Each row is a point on a tangle of strands that fork, close into loops and nearly touch. The rows are in no order.
(in the rows, 100 means zero)
Two points are linked if the straight distance between their rows is under 148. Some points are linked to none.
mufel: 72; 72; 97; 121; 95; 149; 96; 161; 101; 89; 108; 131; 106; 104; 86; 128; 89; 85; 75; 84; 134; 140; 78; 89; 112; 68; 141; 123; 116; 140; 113; 63; 108; 70; 117; 131; 132; 128; 99; 81; 114; 54; 135; 67; 27; 82; 65; 130; 110; 72; 152; 105; 84
Rez: 78; 133; 108; 112; 131; 134; 99; 95; 101; 111; 47; 100; 93; 122; 75; 104; 103; 119; 86; 125; 121; 79; 98; 76; 122; 104; 101; 100; 129; 129; 138; 103; 147; 125; 103; 157; 137; 96; 74; 58; 90; 100; 100; 131; 143; 51; 114; 113; 103; 96; 89; 123; 97
Tutav: 123; 70; 84; 84; 94; 107; 83; 84; 114; 120; 137; 14; 72; 108; 93; 68; 51; 104; 126; 85; 49; 112; 110; 94; 95; 113; 100; 97; 111; 136; 82; 166; 76; 124; 107; 97; 81; 68; 79; 127; 90; 112; 87; 97; 113; 157; 85; 125; 72; 165; 69; 69; 140
vuko: 89; 174; 83; 110; 113; 59; 134; 57; 98; 88; 145; 86; 109; 111; 90; 106; 104; 80; 128; 115; 79; 82; 92; 111; 72; 95; 115; 76; 118; 78; 114; 91; 109; 116; 160; 75; 79; 86; 100; 108; 53; 144; 86; 114; 142; 81; 145; 100; 72; 97; 108; 68; 125
mose: 122; 93; 102; 132; 108; 104; 114; 100; 66; 109; 104; 136; 94; 107; 156; 87; 180; 61; 155; 149; 85; 106; 136; 109; 112; 61; 94; 114; 94; 70; 102; 71; 64; 95; 122; 62; 91; 107; 146; 108; 96; 140; 95; 72; 61; 80; 139; 75; 105; 101; 78; 76; 67
Pemem: 92; 112; 92; 93; 101; 137; 98; 83; 118; 95; 75; 48; 71; 85; 109; 53; 119; 159; 101; 86; 115; 95; 94; 74; 108; 144; 68; 139; 96; 97; 58; 117; 114; 96; 69; 109; 109; 70; 87; 116; 77; 108; 105; 107; 113; 159; 94; 102; 128; 122; 74; 85; 109
kemi: 86; 121; 122; 111; 100; 147; 108; 84; 54; 98; 93; 114; 115; 77; 165; 83; 145; 126; 118; 110; 130; 67; 80; 66; 58; 82; 87; 130; 88; 85; 66; 113; 106; 51; 72; 63; 78; 119; 129; 140; 70; 125; 118; 52; 94; 158; 89; 76; 111; 120; 98; 53; 97
saged: 132; 88; 123; 58; 74; 62; 120; 107; 86; 107; 93; 114; 115; 90; 119; 111; 112; 93; 90; 100; 112; 69; 137; 138; 129; 110; 51; 90; 30; 50; 108; 43; 63; 69; 90; 47; 100; 126; 100; 99; 97; 120; 89; 72; 68; 111; 102; 75; 121; 91; 95; 97; 104
bulod: 101; 63; 130; 120; 73; 132; 94; 120; 64; 99; 109; 131; 118; 51; 110; 102; 108; 135; 109; 87; 100; 105; 91; 118; 88; 124; 90; 123; 65; 76; 70; 86; 50; 62; 63; 64; 85; 102; 101; 118; 99; 96; 133; 31; 72; 133; 81; 76; 107; 103; 126; 81; 60
Gav: 104; 63; 98; 85; 62; 143; 89; 121; 71; 128; 118; 92; 113; 79; 105; 87; 71; 131; 117; 81; 117; 74; 85; 129; 110; 134; 103; 123; 70; 70; 64; 95; 78; 54; 74; 83; 88; 108; 64; 89; 79; 108; 133; 58; 73; 140; 46; 75; 116; 117; 156; 88; 85
Mer: 95; 70; 115; 127; 109; 66; 100; 101; 129; 126; 109; 93; 78; 83; 53; 88; 112; 126; 125; 66; 76; 155; 115; 103; 124; 136; 72; 79; 124; 81; 63; 115; 90; 119; 95; 84; 70; 69; 90; 96; 132; 69; 104; 150; 92; 89; 104; 89; 110; 107; 90; 98; 78
bopo: 110; 99; 78; 79; 98; 53; 123; 119; 75; 99; 122; 132; 118; 108; 104; 96; 61; 82; 97; 111; 78; 72; 82; 150; 123; 122; 106; 118; 40; 82; 99; 84; 36; 69; 92; 45; 125; 53; 83; 102; 103; 136; 65; 109; 67; 130; 117; 85; 106; 82; 126; 114; 134
tobet: 106; 104; 84; 94; 117; 74; 94; 105; 120; 120; 93; 106; 106; 120; 72; 107; 87; 41; 99; 109; 91; 123; 124; 104; 105; 98; 104; 74; 136; 99; 134; 89; 107; 158; 107; 122; 98; 113; 105; 52; 130; 97; 97; 124; 113; 29; 108; 80; 92; 91; 98; 149; 102
Rem: 140; 104; 66; 65; 76; 92; 56; 61; 62; 99; 151; 75; 121; 168; 104; 109; 68; 46; 67; 93; 73; 71; 136; 106; 74; 69; 110; 98; 88; 119; 141; 139; 107; 105; 87; 150; 67; 110; 110; 30; 114; 108; 83; 113; 92; 95; 106; 111; 83; 126; 111; 103; 122
gom: 108; 98; 110; 62; 78; 65; 103; 108; 161; 67; 86; 90; 133; 102; 57; 119; 41; 118; 71; 65; 74; 88; 67; 104; 54; 122; 108; 104; 106; 118; 81; 112; 76; 86; 75; 120; 132; 101; 68; 109; 130; 73; 87; 116; 105; 114; 104; 98; 83; 83; 135; 114; 130
Tur: 97; 104; 99; 87; 80; 101; 98; 112; 107; 101; 68; 118; 118; 113; 108; 116; 120; 75; 64; 110; 132; 83; 120; 88; 128; 85; 110; 84; 87; 97; 136; 88; 119; 100; 102; 118; 109; 149; 105; 55; 78; 96; 114; 102; 90; 72; 97; 109; 109; 79; 107; 120; 104
losar: 121; 87; 54; 76; 118; 55; 122; 113; 95; 93; 121; 147; 128; 118; 117; 108; 62; 34; 94; 130; 99; 80; 97; 168; 138; 93; 117; 104; 48; 89; 122; 70; 75; 91; 102; 64; 132; 71; 92; 73; 106; 134; 77; 97; 70; 91; 113; 84; 97; 74; 120; 116; 143
Kug: 86; 147; 80; 99; 127; 35; 111; 111; 130; 88; 76; 139; 103; 102; 84; 72; 105; 101; 131; 105; 100; 119; 105; 116; 117; 133; 96; 99; 130; 66; 77; 71; 113; 134; 104; 96; 89; 48; 101; 144; 137; 94; 65; 150; 102; 81; 156; 69; 106; 70; 76; 134; 115
Nomo: 104; 107; 94; 76; 100; 132; 89; 121; 114; 90; 73; 47; 116; 96; 91; 83; 51; 155; 92; 102; 137; 68; 61; 78; 112; 107; 126; 129; 141; 132; 82; 126; 111; 87; 89; 148; 105; 98; 59; 102; 77; 76; 113; 101; 102; 126; 71; 112; 98; 111; 126; 84; 124
Dela: 79; 92; 101; 128; 107; 90; 94; 84; 113; 114; 120; 88; 71; 107; 84; 95; 127; 73; 125; 79; 74; 138; 108; 75; 76; 99; 93; 72; 114; 98; 91; 123; 137; 130; 148; 74; 76; 97; 121; 144; 80; 99; 93; 113; 154; 90; 113; 125; 77; 106; 88; 88; 97
lib: 46; 99; 82; 139; 117; 94; 96; 85; 109; 122; 101; 89; 59; 96; 105; 84; 161; 89; 152; 100; 54; 147; 94; 77; 96; 105; 94; 93; 102; 91; 89; 115; 117; 98; 121; 73; 106; 87; 111; 152; 71; 120; 99; 114; 123; 95; 133; 131; 92; 113; 64; 69; 91
mibap: 100; 113; 88; 94; 74; 141; 85; 109; 84; 99; 80; 75; 109; 96; 106; 106; 69; 132; 71; 103; 133; 66; 62; 117; 98; 113; 117; 127; 126; 113; 114; 114; 102; 81; 73; 123; 135; 104; 80; 106; 70; 99; 126; 68; 86; 120; 65; 106; 113; 122; 136; 91; 108
Mifi: 91; 101; 84; 52; 99; 70; 75; 100; 124; 131; 79; 108; 105; 92; 91; 89; 111; 90; 124; 125; 85; 94; 115; 132; 151; 152; 93; 89; 85; 42; 98; 83; 68; 63; 83; 104; 102; 115; 80; 87; 116; 120; 76; 132; 79; 53; 118; 64; 109; 103; 61; 115; 93
Mov: 109; 107; 109; 108; 118; 78; 120; 109; 93; 101; 94; 156; 85; 73; 80; 112; 94; 107; 88; 95; 130; 127; 96; 138; 129; 131; 83; 78; 121; 89; 116; 47; 134; 153; 78; 98; 97; 59; 73; 79; 124; 81; 110; 115; 117; 87; 120; 75; 120; 75; 101; 121; 96
kag: 51; 120; 109; 94; 87; 153; 102; 80; 92; 105; 102; 67; 98; 82; 150; 80; 131; 125; 115; 77; 120; 74; 80; 55; 69; 92; 89; 122; 102; 92; 55; 116; 121; 60; 94; 96; 85; 109; 109; 166; 52; 115; 124; 71; 120; 165; 84; 106; 106; 127; 96; 44; 119
Gonel: 101; 99; 129; 128; 107; 120; 90; 71; 85; 116; 88; 120; 89; 85; 153; 64; 172; 101; 138; 112; 89; 103; 128; 79; 80; 109; 58; 110; 66; 71; 70; 117; 111; 95; 96; 69; 57; 89; 141; 159; 101; 135; 97; 83; 136; 112; 108; 104; 89; 106; 44; 81; 77
vetim: 69; 103; 111; 144; 103; 107; 95; 89; 95; 95; 119; 117; 89; 99; 107; 98; 134; 81; 98; 69; 108; 136; 118; 76; 65; 77; 81; 87; 99; 89; 77; 110; 161; 121; 147; 84; 69; 108; 163; 189; 95; 73; 91; 98; 149; 89; 91; 132; 81; 72; 63; 92; 76
Mon: 60; 104; 106; 101; 92; 75; 119; 120; 89; 76; 101; 125; 117; 92; 101; 138; 119; 86; 80; 97; 116; 88; 77; 70; 101; 56; 101; 124; 72; 80; 115; 69; 74; 45; 116; 81; 139; 140; 137; 127; 106; 70; 98; 103; 63; 99; 108; 92; 128; 63; 132; 73; 96
Nolo: 108; 123; 130; 122; 84; 129; 99; 98; 78; 85; 131; 70; 113; 136; 79; 121; 84; 70; 80; 101; 104; 107; 105; 76; 58; 57; 120; 61; 143; 152; 147; 145; 125; 142; 136; 130; 80; 135; 93; 72; 97; 95; 125; 84; 121; 68; 99; 136; 77; 143; 108; 96; 107
depo: 83; 117; 86; 63; 154; 30; 117; 84; 162; 91; 82; 122; 114; 106; 88; 100; 71; 85; 100; 85; 67; 105; 81; 124; 67; 109; 138; 80; 135; 100; 78; 82; 92; 120; 104; 105; 89; 102; 92; 85; 137; 85; 77; 147; 125; 68; 136; 61; 76; 65; 115; 155; 107
nemu: 111; 103; 133; 90; 118; 125; 102; 93; 123; 81; 108; 28; 62; 79; 72; 95; 83; 161; 94; 81; 88; 123; 91; 78; 105; 115; 67; 94; 128; 144; 97; 133; 118; 137; 99; 127; 102; 71; 64; 128; 106; 72; 108; 110; 135; 115; 106; 115; 96; 135; 71; 88; 105
kal: 101; 62; 128; 100; 81; 81; 116; 133; 78; 106; 106; 135; 105; 78; 105; 117; 116; 109; 111; 95; 105; 86; 95; 120; 110; 104; 77; 105; 28; 51; 87; 52; 64; 44; 90; 40; 106; 121; 104; 101; 98; 97; 107; 76; 67; 125; 100; 79; 123; 88; 130; 75; 80
baki: 122; 94; 59; 59; 97; 66; 79; 90; 106; 111; 107; 119; 121; 127; 98; 113; 79; 23; 97; 115; 74; 107; 126; 128; 116; 98; 109; 71; 88; 82; 129; 89; 82; 117; 93; 124; 99; 115; 120; 54; 119; 121; 73; 111; 88; 34; 115; 83; 87; 98; 87; 125; 121
kubu: 102; 168; 119; 116; 107; 111; 121; 77; 82; 58; 68; 121; 98; 96; 111; 123; 116; 114; 60; 112; 130; 85; 106; 116; 86; 120; 71; 111; 104; 122; 174; 53; 115; 140; 76; 134; 142; 88; 117; 102; 85; 118; 99; 70; 138; 77; 129; 108; 103; 99; 81; 120; 100
pufim: 97; 64; 84; 109; 90; 115; 77; 149; 123; 106; 106; 133; 106; 111; 83; 114; 92; 66; 79; 111; 106; 116; 79; 71; 105; 56; 150; 119; 104; 123; 101; 112; 92; 91; 121; 110; 127; 114; 109; 69; 121; 78; 97; 106; 45; 108; 58; 121; 99; 85; 145; 123; 93
kat: 75; 137; 77; 91; 167; 29; 130; 112; 133; 92; 84; 139; 92; 109; 80; 85; 94; 111; 116; 100; 92; 119; 91; 129; 110; 129; 134; 108; 142; 91; 85; 58; 119; 110; 99; 89; 104; 73; 84; 97; 149; 86; 72; 153; 87; 76; 149; 52; 101; 59; 120; 152; 113
vetil: 111; 101; 68; 82; 95; 66; 106; 112; 115; 100; 84; 139; 120; 103; 101; 119; 90; 64; 84; 122; 103; 100; 95; 144; 130; 110; 110; 84; 74; 88; 131; 66; 97; 99; 95; 88; 132; 104; 99; 67; 105; 113; 94; 93; 84; 75; 98; 91; 109; 67; 112; 128; 120
Popiz: 88; 89; 97; 136; 90; 99; 68; 90; 78; 127; 110; 120; 91; 105; 136; 85; 181; 40; 157; 135; 83; 101; 127; 82; 95; 59; 102; 109; 91; 58; 101; 98; 76; 89; 135; 82; 82; 120; 143; 128; 100; 150; 64; 93; 93; 63; 127; 84; 112; 134; 73; 85; 59
Lud: 170; 69; 148; 135; 115; 153; 85; 108; 73; 89; 100; 70; 54; 82; 111; 86; 95; 139; 109; 107; 118; 111; 103; 106; 125; 97; 72; 77; 121; 139; 106; 122; 107; 156; 75; 90; 45; 98; 99; 97; 103; 100; 123; 68; 106; 109; 50; 112; 109; 125; 84; 109; 82
tez: 137; 107; 129; 39; 70; 96; 102; 111; 122; 91; 123; 45; 109; 84; 64; 119; 69; 133; 51; 55; 126; 74; 99; 86; 89; 119; 57; 98; 113; 96; 80; 107; 103; 122; 87; 118; 77; 120; 101; 121; 110; 77; 119; 99; 119; 125; 74; 72; 105; 100; 108; 113; 109
Rov: 119; 142; 100; 75; 91; 40; 126; 111; 87; 93; 109; 128; 109; 102; 71; 88; 67; 115; 97; 90; 89; 104; 96; 170; 132; 157; 109; 87; 71; 83; 79; 76; 44; 64; 87; 60; 110; 39; 73; 102; 117; 119; 73; 125; 77; 116; 131; 77; 112; 98; 105; 126; 136
Bido: 103; 89; 103; 90; 124; 116; 95; 137; 123; 88; 64; 91; 107; 92; 59; 111; 43; 168; 94; 109; 127; 74; 56; 83; 114; 99; 142; 99; 143; 142; 86; 91; 127; 72; 93; 146; 112; 112; 42; 75; 99; 57; 110; 125; 105; 94; 78; 115; 92; 71; 129; 107; 112
rofe: 70; 170; 65; 88; 118; 49; 134; 41; 116; 74; 140; 83; 117; 114; 91; 100; 60; 104; 125; 119; 79; 68; 72; 126; 64; 110; 134; 87; 122; 113; 120; 113; 97; 111; 125; 103; 107; 83; 86; 73; 69; 137; 91; 124; 147; 84; 156; 91; 64; 108; 111; 75; 137
daba: 106; 140; 102; 72; 132; 32; 135; 107; 117; 93; 85; 144; 102; 93; 61; 85; 74; 118; 111; 91; 97; 121; 83; 169; 133; 149; 125; 75; 95; 96; 77; 52; 82; 68; 90; 77; 105; 58; 61; 82; 135; 104; 77; 137; 84; 86; 143; 66; 105; 84; 115; 136; 122
las: 120; 86; 85; 99; 68; 129; 83; 98; 80; 89; 113; 89; 111; 101; 105; 124; 53; 91; 75; 110; 92; 99; 85; 145; 98; 100; 118; 111; 121; 125; 133; 116; 81; 109; 65; 119; 124; 90; 85; 70; 99; 104; 123; 42; 76; 103; 67; 110; 93; 131; 124; 104; 98
bupot: 135; 79; 142; 124; 96; 134; 100; 88; 81; 103; 108; 97; 73; 69; 102; 103; 119; 134; 100; 96; 111; 126; 109; 119; 108; 133; 66; 89; 110; 99; 86; 110; 91; 128; 52; 84; 76; 84; 95; 96; 93; 98; 138; 76; 106; 117; 78; 82; 122; 119; 77; 105; 82
kera: 132; 120; 95; 88; 77; 116; 67; 60; 74; 102; 97; 91; 107; 122; 133; 106; 111; 64; 64; 90; 101; 79; 143; 90; 52; 91; 84; 107; 76; 99; 126; 114; 84; 102; 119; 119; 92; 112; 167; 116; 85; 133; 64; 78; 120; 120; 74; 110; 96; 134; 72; 124; 94
fabir: 103; 95; 108; 63; 104; 93; 111; 116; 135; 82; 71; 88; 125; 93; 50; 124; 51; 139; 66; 80; 117; 79; 67; 93; 91; 121; 116; 94; 99; 121; 100; 82; 111; 53; 83; 126; 127; 125; 47; 78; 113; 60; 108; 115; 106; 84; 87; 98; 104; 69; 134; 121; 112
fola: 84; 104; 80; 97; 81; 78; 75; 76; 92; 109; 88; 99; 118; 111; 126; 105; 138; 66; 114; 124; 64; 89; 108; 83; 99; 84; 107; 109; 73; 64; 111; 114; 61; 89; 131; 105; 110; 106; 124; 116; 86; 135; 53; 120; 105; 81; 111; 92; 100; 115; 85; 90; 88
pizu: 97; 92; 118; 119; 106; 139; 112; 77; 95; 104; 85; 65; 65; 80; 126; 42; 148; 157; 132; 104; 113; 97; 102; 81; 107; 146; 62; 117; 97; 88; 44; 121; 152; 110; 71; 83; 74; 67; 84; 108; 88; 105; 143; 121; 116; 134; 96; 104; 121; 115; 65; 56; 103
puram: 122; 88; 99; 51; 97; 75; 100; 86; 94; 140; 95; 98; 108; 80; 114; 96; 115; 109; 106; 110; 108; 73; 128; 141; 149; 129; 86; 84; 50; 36; 98; 76; 84; 55; 87; 86; 79; 139; 87; 57; 87; 127; 108; 102; 74; 76; 99; 60; 119; 111; 89; 94; 92
Mez: 63; 44; 70; 140; 92; 113; 76; 137; 118; 133; 108; 119; 106; 94; 97; 78; 93; 110; 127; 111; 97; 105; 79; 61; 106; 85; 134; 132; 96; 94; 32; 124; 86; 102; 114; 73; 94; 75; 85; 110; 103; 89; 104; 116; 82; 153; 80; 114; 109; 83; 131; 84; 82
zev: 105; 139; 116; 112; 104; 132; 96; 64; 93; 82; 82; 82; 86; 99; 106; 107; 126; 122; 76; 100; 113; 102; 109; 102; 82; 124; 75; 102; 105; 117; 134; 104; 124; 129; 88; 127; 111; 81; 127; 125; 81; 111; 96; 82; 149; 98; 94; 114; 97; 112; 57; 119; 92
bigov: 110; 104; 120; 119; 93; 98; 109; 99; 81; 89; 95; 127; 92; 77; 96; 114; 115; 138; 94; 96; 114; 107; 94; 115; 117; 129; 71; 99; 93; 67; 83; 76; 115; 114; 63; 84; 99; 94; 98; 104; 103; 82; 126; 101; 95; 107; 108; 83; 129; 72; 94; 93; 82
pud: 92; 101; 78; 74; 68; 68; 85; 86; 94; 103; 86; 109; 127; 116; 114; 124; 98; 67; 86; 117; 61; 74; 89; 88; 89; 83; 107; 121; 46; 92; 131; 120; 48; 78; 101; 106; 145; 101; 127; 110; 113; 126; 48; 113; 103; 101; 96; 108; 99; 106; 98; 104; 104
fekik: 69; 79; 98; 143; 117; 139; 112; 153; 87; 100; 96; 125; 84; 110; 89; 129; 101; 110; 93; 98; 156; 126; 110; 74; 123; 58; 116; 116; 129; 118; 101; 75; 154; 98; 108; 137; 124; 132; 120; 73; 103; 48; 123; 104; 52; 84; 73; 119; 125; 59; 106; 106; 79
lefis: 150; 71; 139; 149; 127; 152; 84; 130; 76; 84; 76; 98; 69; 85; 106; 104; 105; 122; 93; 109; 118; 129; 109; 104; 119; 78; 105; 82; 127; 167; 139; 111; 101; 140; 81; 113; 81; 102; 97; 91; 107; 87; 113; 59; 88; 85; 71; 147; 88; 108; 74; 122; 72
tizab: 107; 94; 121; 160; 113; 119; 103; 71; 88; 85; 108; 132; 100; 82; 128; 110; 160; 66; 87; 82; 124; 137; 144; 86; 51; 63; 96; 82; 96; 104; 104; 95; 140; 117; 136; 90; 49; 117; 172; 145; 95; 109; 89; 54; 139; 84; 118; 121; 75; 79; 69; 97; 72
lipu: 130; 55; 110; 71; 57; 136; 98; 134; 94; 115; 112; 88; 127; 86; 87; 112; 60; 115; 95; 74; 137; 86; 107; 136; 105; 102; 100; 89; 64; 87; 95; 67; 91; 63; 90; 97; 99; 128; 57; 74; 83; 83; 127; 34; 69; 113; 38; 97; 102; 116; 154; 99; 100
Laku: 130; 112; 95; 118; 95; 91; 135; 88; 59; 96; 124; 124; 107; 116; 150; 96; 163; 38; 132; 141; 85; 72; 120; 113; 109; 42; 94; 114; 90; 71; 110; 62; 45; 87; 147; 55; 116; 95; 128; 112; 75; 124; 79; 83; 74; 102; 139; 80; 99; 78; 104; 75; 82
mafep: 95; 96; 115; 71; 105; 70; 85; 123; 146; 119; 70; 119; 99; 85; 59; 97; 101; 122; 104; 92; 91; 125; 122; 129; 140; 156; 69; 88; 90; 61; 83; 54; 110; 88; 82; 114; 109; 85; 77; 110; 144; 80; 79; 138; 89; 56; 118; 78; 120; 93; 70; 138; 93
romiv: 144; 74; 101; 57; 91; 100; 81; 115; 98; 110; 93; 71; 104; 116; 74; 114; 65; 111; 88; 108; 81; 85; 105; 89; 117; 87; 125; 74; 104; 126; 115; 131; 88; 77; 99; 125; 94; 144; 70; 36; 113; 89; 103; 127; 76; 87; 59; 131; 85; 120; 111; 111; 105
mafi: 79; 85; 88; 82; 93; 111; 99; 66; 123; 109; 129; 28; 61; 82; 105; 67; 86; 109; 120; 70; 46; 135; 108; 88; 87; 123; 86; 98; 99; 109; 69; 154; 76; 108; 93; 78; 100; 75; 76; 132; 72; 118; 109; 90; 124; 158; 106; 109; 86; 164; 57; 68; 127
Zin: 109; 81; 109; 154; 112; 156; 98; 141; 82; 81; 95; 104; 87; 102; 108; 117; 110; 80; 73; 108; 126; 142; 105; 91; 98; 48; 138; 87; 139; 178; 141; 113; 95; 133; 94; 124; 103; 116; 104; 63; 109; 81; 129; 46; 70; 62; 99; 154; 74; 108; 105; 121; 69
Rir: 53; 94; 104; 101; 72; 110; 100; 118; 89; 76; 86; 116; 125; 94; 100; 138; 111; 94; 70; 98; 127; 86; 61; 81; 104; 69; 120; 116; 75; 106; 130; 92; 78; 23; 98; 117; 141; 143; 100; 106; 88; 82; 124; 86; 61; 100; 90; 97; 134; 88; 137; 76; 111
vob: 100; 54; 119; 152; 120; 125; 99; 99; 111; 125; 100; 78; 47; 90; 109; 51; 121; 129; 149; 100; 100; 123; 95; 81; 129; 111; 70; 88; 112; 106; 50; 134; 147; 127; 97; 73; 58; 75; 91; 120; 104; 76; 128; 130; 118; 115; 89; 131; 107; 98; 72; 67; 78
Kosel: 97; 81; 123; 139; 84; 127; 66; 71; 76; 134; 95; 123; 87; 96; 165; 68; 187; 64; 135; 111; 99; 103; 132; 64; 67; 69; 97; 103; 65; 84; 77; 128; 117; 71; 136; 88; 64; 107; 144; 133; 76; 160; 69; 82; 129; 95; 106; 116; 94; 133; 62; 101; 65
veno: 88; 95; 121; 82; 92; 132; 102; 96; 133; 83; 118; 15; 67; 60; 96; 60; 95; 148; 103; 59; 91; 128; 98; 76; 96; 129; 72; 122; 106; 114; 50; 125; 115; 115; 91; 103; 97; 60; 78; 149; 94; 85; 120; 82; 118; 156; 101; 99; 109; 136; 74; 69; 112
vede: 81; 116; 80; 56; 121; 42; 113; 74; 155; 76; 74; 95; 130; 112; 79; 105; 66; 93; 81; 84; 56; 86; 74; 99; 57; 95; 131; 89; 104; 113; 99; 102; 79; 86; 101; 114; 112; 128; 94; 82; 120; 84; 81; 146; 117; 88; 133; 84; 73; 70; 123; 128; 124
zusiv: 39; 120; 78; 114; 112; 66; 116; 103; 111; 83; 95; 106; 108; 100; 93; 115; 127; 103; 114; 109; 96; 99; 73; 55; 94; 70; 104; 128; 92; 72; 86; 94; 97; 69; 132; 81; 127; 112; 131; 148; 92; 74; 74; 133; 90; 112; 115; 100; 99; 65; 108; 63; 94
ladul: 109; 63; 73; 90; 103; 90; 72; 99; 118; 128; 84; 73; 106; 117; 97; 84; 91; 96; 111; 120; 73; 98; 104; 80; 116; 83; 132; 92; 114; 108; 87; 147; 87; 99; 109; 106; 92; 100; 92; 64; 90; 101; 79; 141; 97; 102; 81; 112; 95; 105; 103; 99; 102
veki: 145; 99; 79; 64; 74; 87; 80; 73; 76; 102; 116; 91; 113; 138; 113; 125; 74; 41; 73; 96; 80; 92; 147; 132; 99; 98; 88; 70; 90; 106; 151; 104; 97; 128; 86; 143; 89; 111; 117; 45; 108; 119; 90; 92; 103; 70; 95; 109; 92; 117; 83; 121; 122
ral: 110; 108; 144; 95; 136; 134; 105; 110; 98; 93; 70; 70; 70; 104; 58; 113; 69; 145; 80; 101; 102; 101; 92; 66; 116; 90; 75; 97; 134; 144; 144; 116; 125; 146; 111; 149; 112; 93; 58; 87; 121; 78; 101; 130; 145; 72; 103; 118; 103; 118; 81; 102; 91
nutus: 90; 157; 101; 106; 110; 111; 124; 89; 91; 84; 56; 120; 100; 111; 91; 111; 83; 97; 65; 126; 146; 68; 89; 101; 101; 103; 109; 100; 116; 132; 169; 76; 142; 145; 96; 147; 135; 96; 77; 41; 87; 110; 109; 102; 145; 65; 121; 102; 108; 82; 113; 123; 104
Latug: 118; 127; 58; 57; 68; 73; 89; 58; 77; 72; 156; 82; 150; 141; 105; 100; 36; 60; 72; 98; 94; 55; 94; 109; 60; 73; 134; 98; 119; 122; 136; 138; 114; 100; 103; 136; 81; 134; 101; 47; 100; 103; 107; 96; 105; 98; 113; 83; 69; 114; 140; 90; 133
let: 71; 119; 126; 102; 107; 174; 109; 79; 89; 90; 114; 63; 71; 73; 140; 72; 122; 149; 112; 67; 127; 97; 90; 60; 84; 100; 67; 101; 114; 123; 55; 120; 170; 81; 101; 115; 77; 106; 112; 168; 61; 101; 138; 69; 137; 142; 86; 113; 96; 111; 70; 63; 115
Mis: 102; 93; 102; 106; 130; 60; 116; 115; 131; 109; 105; 130; 91; 100; 68; 122; 86; 74; 91; 85; 103; 143; 125; 102; 106; 104; 89; 83; 141; 88; 126; 61; 121; 157; 99; 104; 100; 102; 104; 77; 148; 69; 108; 117; 101; 54; 98; 78; 101; 66; 111; 142; 95
fali: 141; 78; 95; 63; 64; 112; 90; 102; 86; 96; 123; 92; 117; 93; 92; 133; 48; 92; 62; 77; 98; 104; 110; 162; 92; 115; 88; 89; 97; 105; 129; 76; 74; 100; 70; 116; 117; 116; 76; 69; 116; 90; 132; 22; 67; 110; 59; 94; 95; 128; 123; 104; 109
Boma: 98; 154; 69; 60; 97; 64; 106; 41; 105; 83; 135; 70; 139; 125; 83; 102; 42; 98; 82; 100; 82; 60; 93; 109; 46; 107; 125; 86; 127; 122; 127; 126; 107; 125; 109; 122; 98; 120; 98; 64; 99; 118; 110; 122; 147; 86; 128; 80; 72; 115; 114; 94; 134
Dis: 95; 89; 71; 67; 73; 62; 89; 113; 91; 104; 110; 123; 131; 110; 117; 117; 57; 79; 79; 99; 65; 56; 89; 104; 96; 107; 103; 129; 40; 92; 111; 106; 36; 76; 80; 70; 137; 79; 99; 115; 109; 133; 54; 103; 95; 138; 98; 93; 101; 107; 121; 116; 120
Zifi: 109; 74; 123; 125; 85; 129; 89; 144; 91; 98; 80; 120; 97; 101; 110; 106; 113; 104; 81; 106; 158; 90; 110; 80; 141; 66; 102; 92; 103; 100; 87; 94; 137; 103; 95; 120; 80; 133; 113; 69; 82; 63; 122; 98; 66; 106; 72; 120; 125; 67; 115; 104; 85
gur: 76; 110; 90; 152; 121; 140; 110; 125; 98; 83; 100; 120; 92; 125; 97; 120; 119; 72; 78; 108; 125; 135; 99; 74; 104; 52; 125; 105; 142; 145; 133; 97; 135; 147; 114; 120; 125; 110; 121; 72; 105; 74; 116; 84; 91; 70; 92; 129; 96; 88; 105; 124; 83
sukun: 107; 152; 107; 128; 102; 77; 139; 68; 77; 101; 147; 103; 104; 118; 118; 100; 141; 65; 132; 124; 71; 94; 110; 114; 75; 75; 99; 82; 112; 60; 112; 73; 75; 110; 156; 52; 86; 83; 125; 139; 61; 126; 86; 100; 116; 98; 140; 92; 86; 86; 89; 73; 92
Rika: 104; 45; 75; 116; 104; 109; 70; 153; 130; 126; 92; 108; 99; 117; 76; 90; 73; 96; 123; 115; 84; 100; 77; 73; 110; 74; 159; 109; 113; 118; 57; 124; 81; 104; 120; 100; 94; 90; 83; 80; 116; 87; 84; 128; 68; 129; 53; 128; 88; 80; 140; 112; 96
lato: 23; 95; 78; 129; 117; 98; 96; 98; 121; 105; 93; 102; 84; 97; 93; 106; 132; 115; 111; 92; 74; 138; 85; 57; 94; 78; 98; 122; 98; 95; 75; 127; 111; 69; 117; 101; 133; 93; 123; 151; 103; 65; 81; 122; 96; 106; 113; 126; 95; 84; 69; 73; 86
liruk: 95; 43; 108; 153; 127; 91; 94; 114; 117; 135; 122; 98; 51; 105; 81; 78; 116; 107; 142; 96; 93; 147; 112; 86; 116; 105; 89; 97; 128; 88; 66; 130; 108; 126; 106; 64; 70; 73; 114; 115; 132; 63; 115; 132; 81; 108; 70; 115; 105; 88; 93; 93; 61
saseg: 99; 115; 124; 107; 94; 128; 115; 83; 73; 106; 82; 103; 92; 83; 158; 59; 152; 137; 125; 107; 99; 70; 106; 60; 67; 120; 51; 138; 49; 77; 54; 104; 93; 77; 76; 52; 79; 84; 131; 162; 99; 143; 105; 94; 108; 164; 107; 90; 100; 111; 65; 70; 83

A fork is a point with three links, a tip a point with one. Leave the first point through the second and follow the links. Name the first fork or tip that comes.
lefis / Lud -> baki
kal / bulod -> kat
tizab / vetim -> Rir
tobet / Mis -> fekik

How many points has the smallest loop of links through each point below? Write - if it is on no loop.
bopo -> 17
gur -> 14
ladul -> -

Name the points in between on the shortest way along the links from the first point to the second, in order.
vetil / puram -> losar > bopo > Rov > daba > kat > depo > vede > gom > fabir > Bido > Nomo > mibap > las > fali > lipu > Gav > bulod > kal > saged
gur / kemi -> fekik > Zifi > Tur > vetil > losar > bopo > Dis > pud > fola > Popiz > Kosel > Gonel > saseg
vuko / losar -> rofe > Boma > Latug > Rem > veki > baki > vetil
kubu / Tutav -> nutus > Rez > ral > nemu > veno > mafi
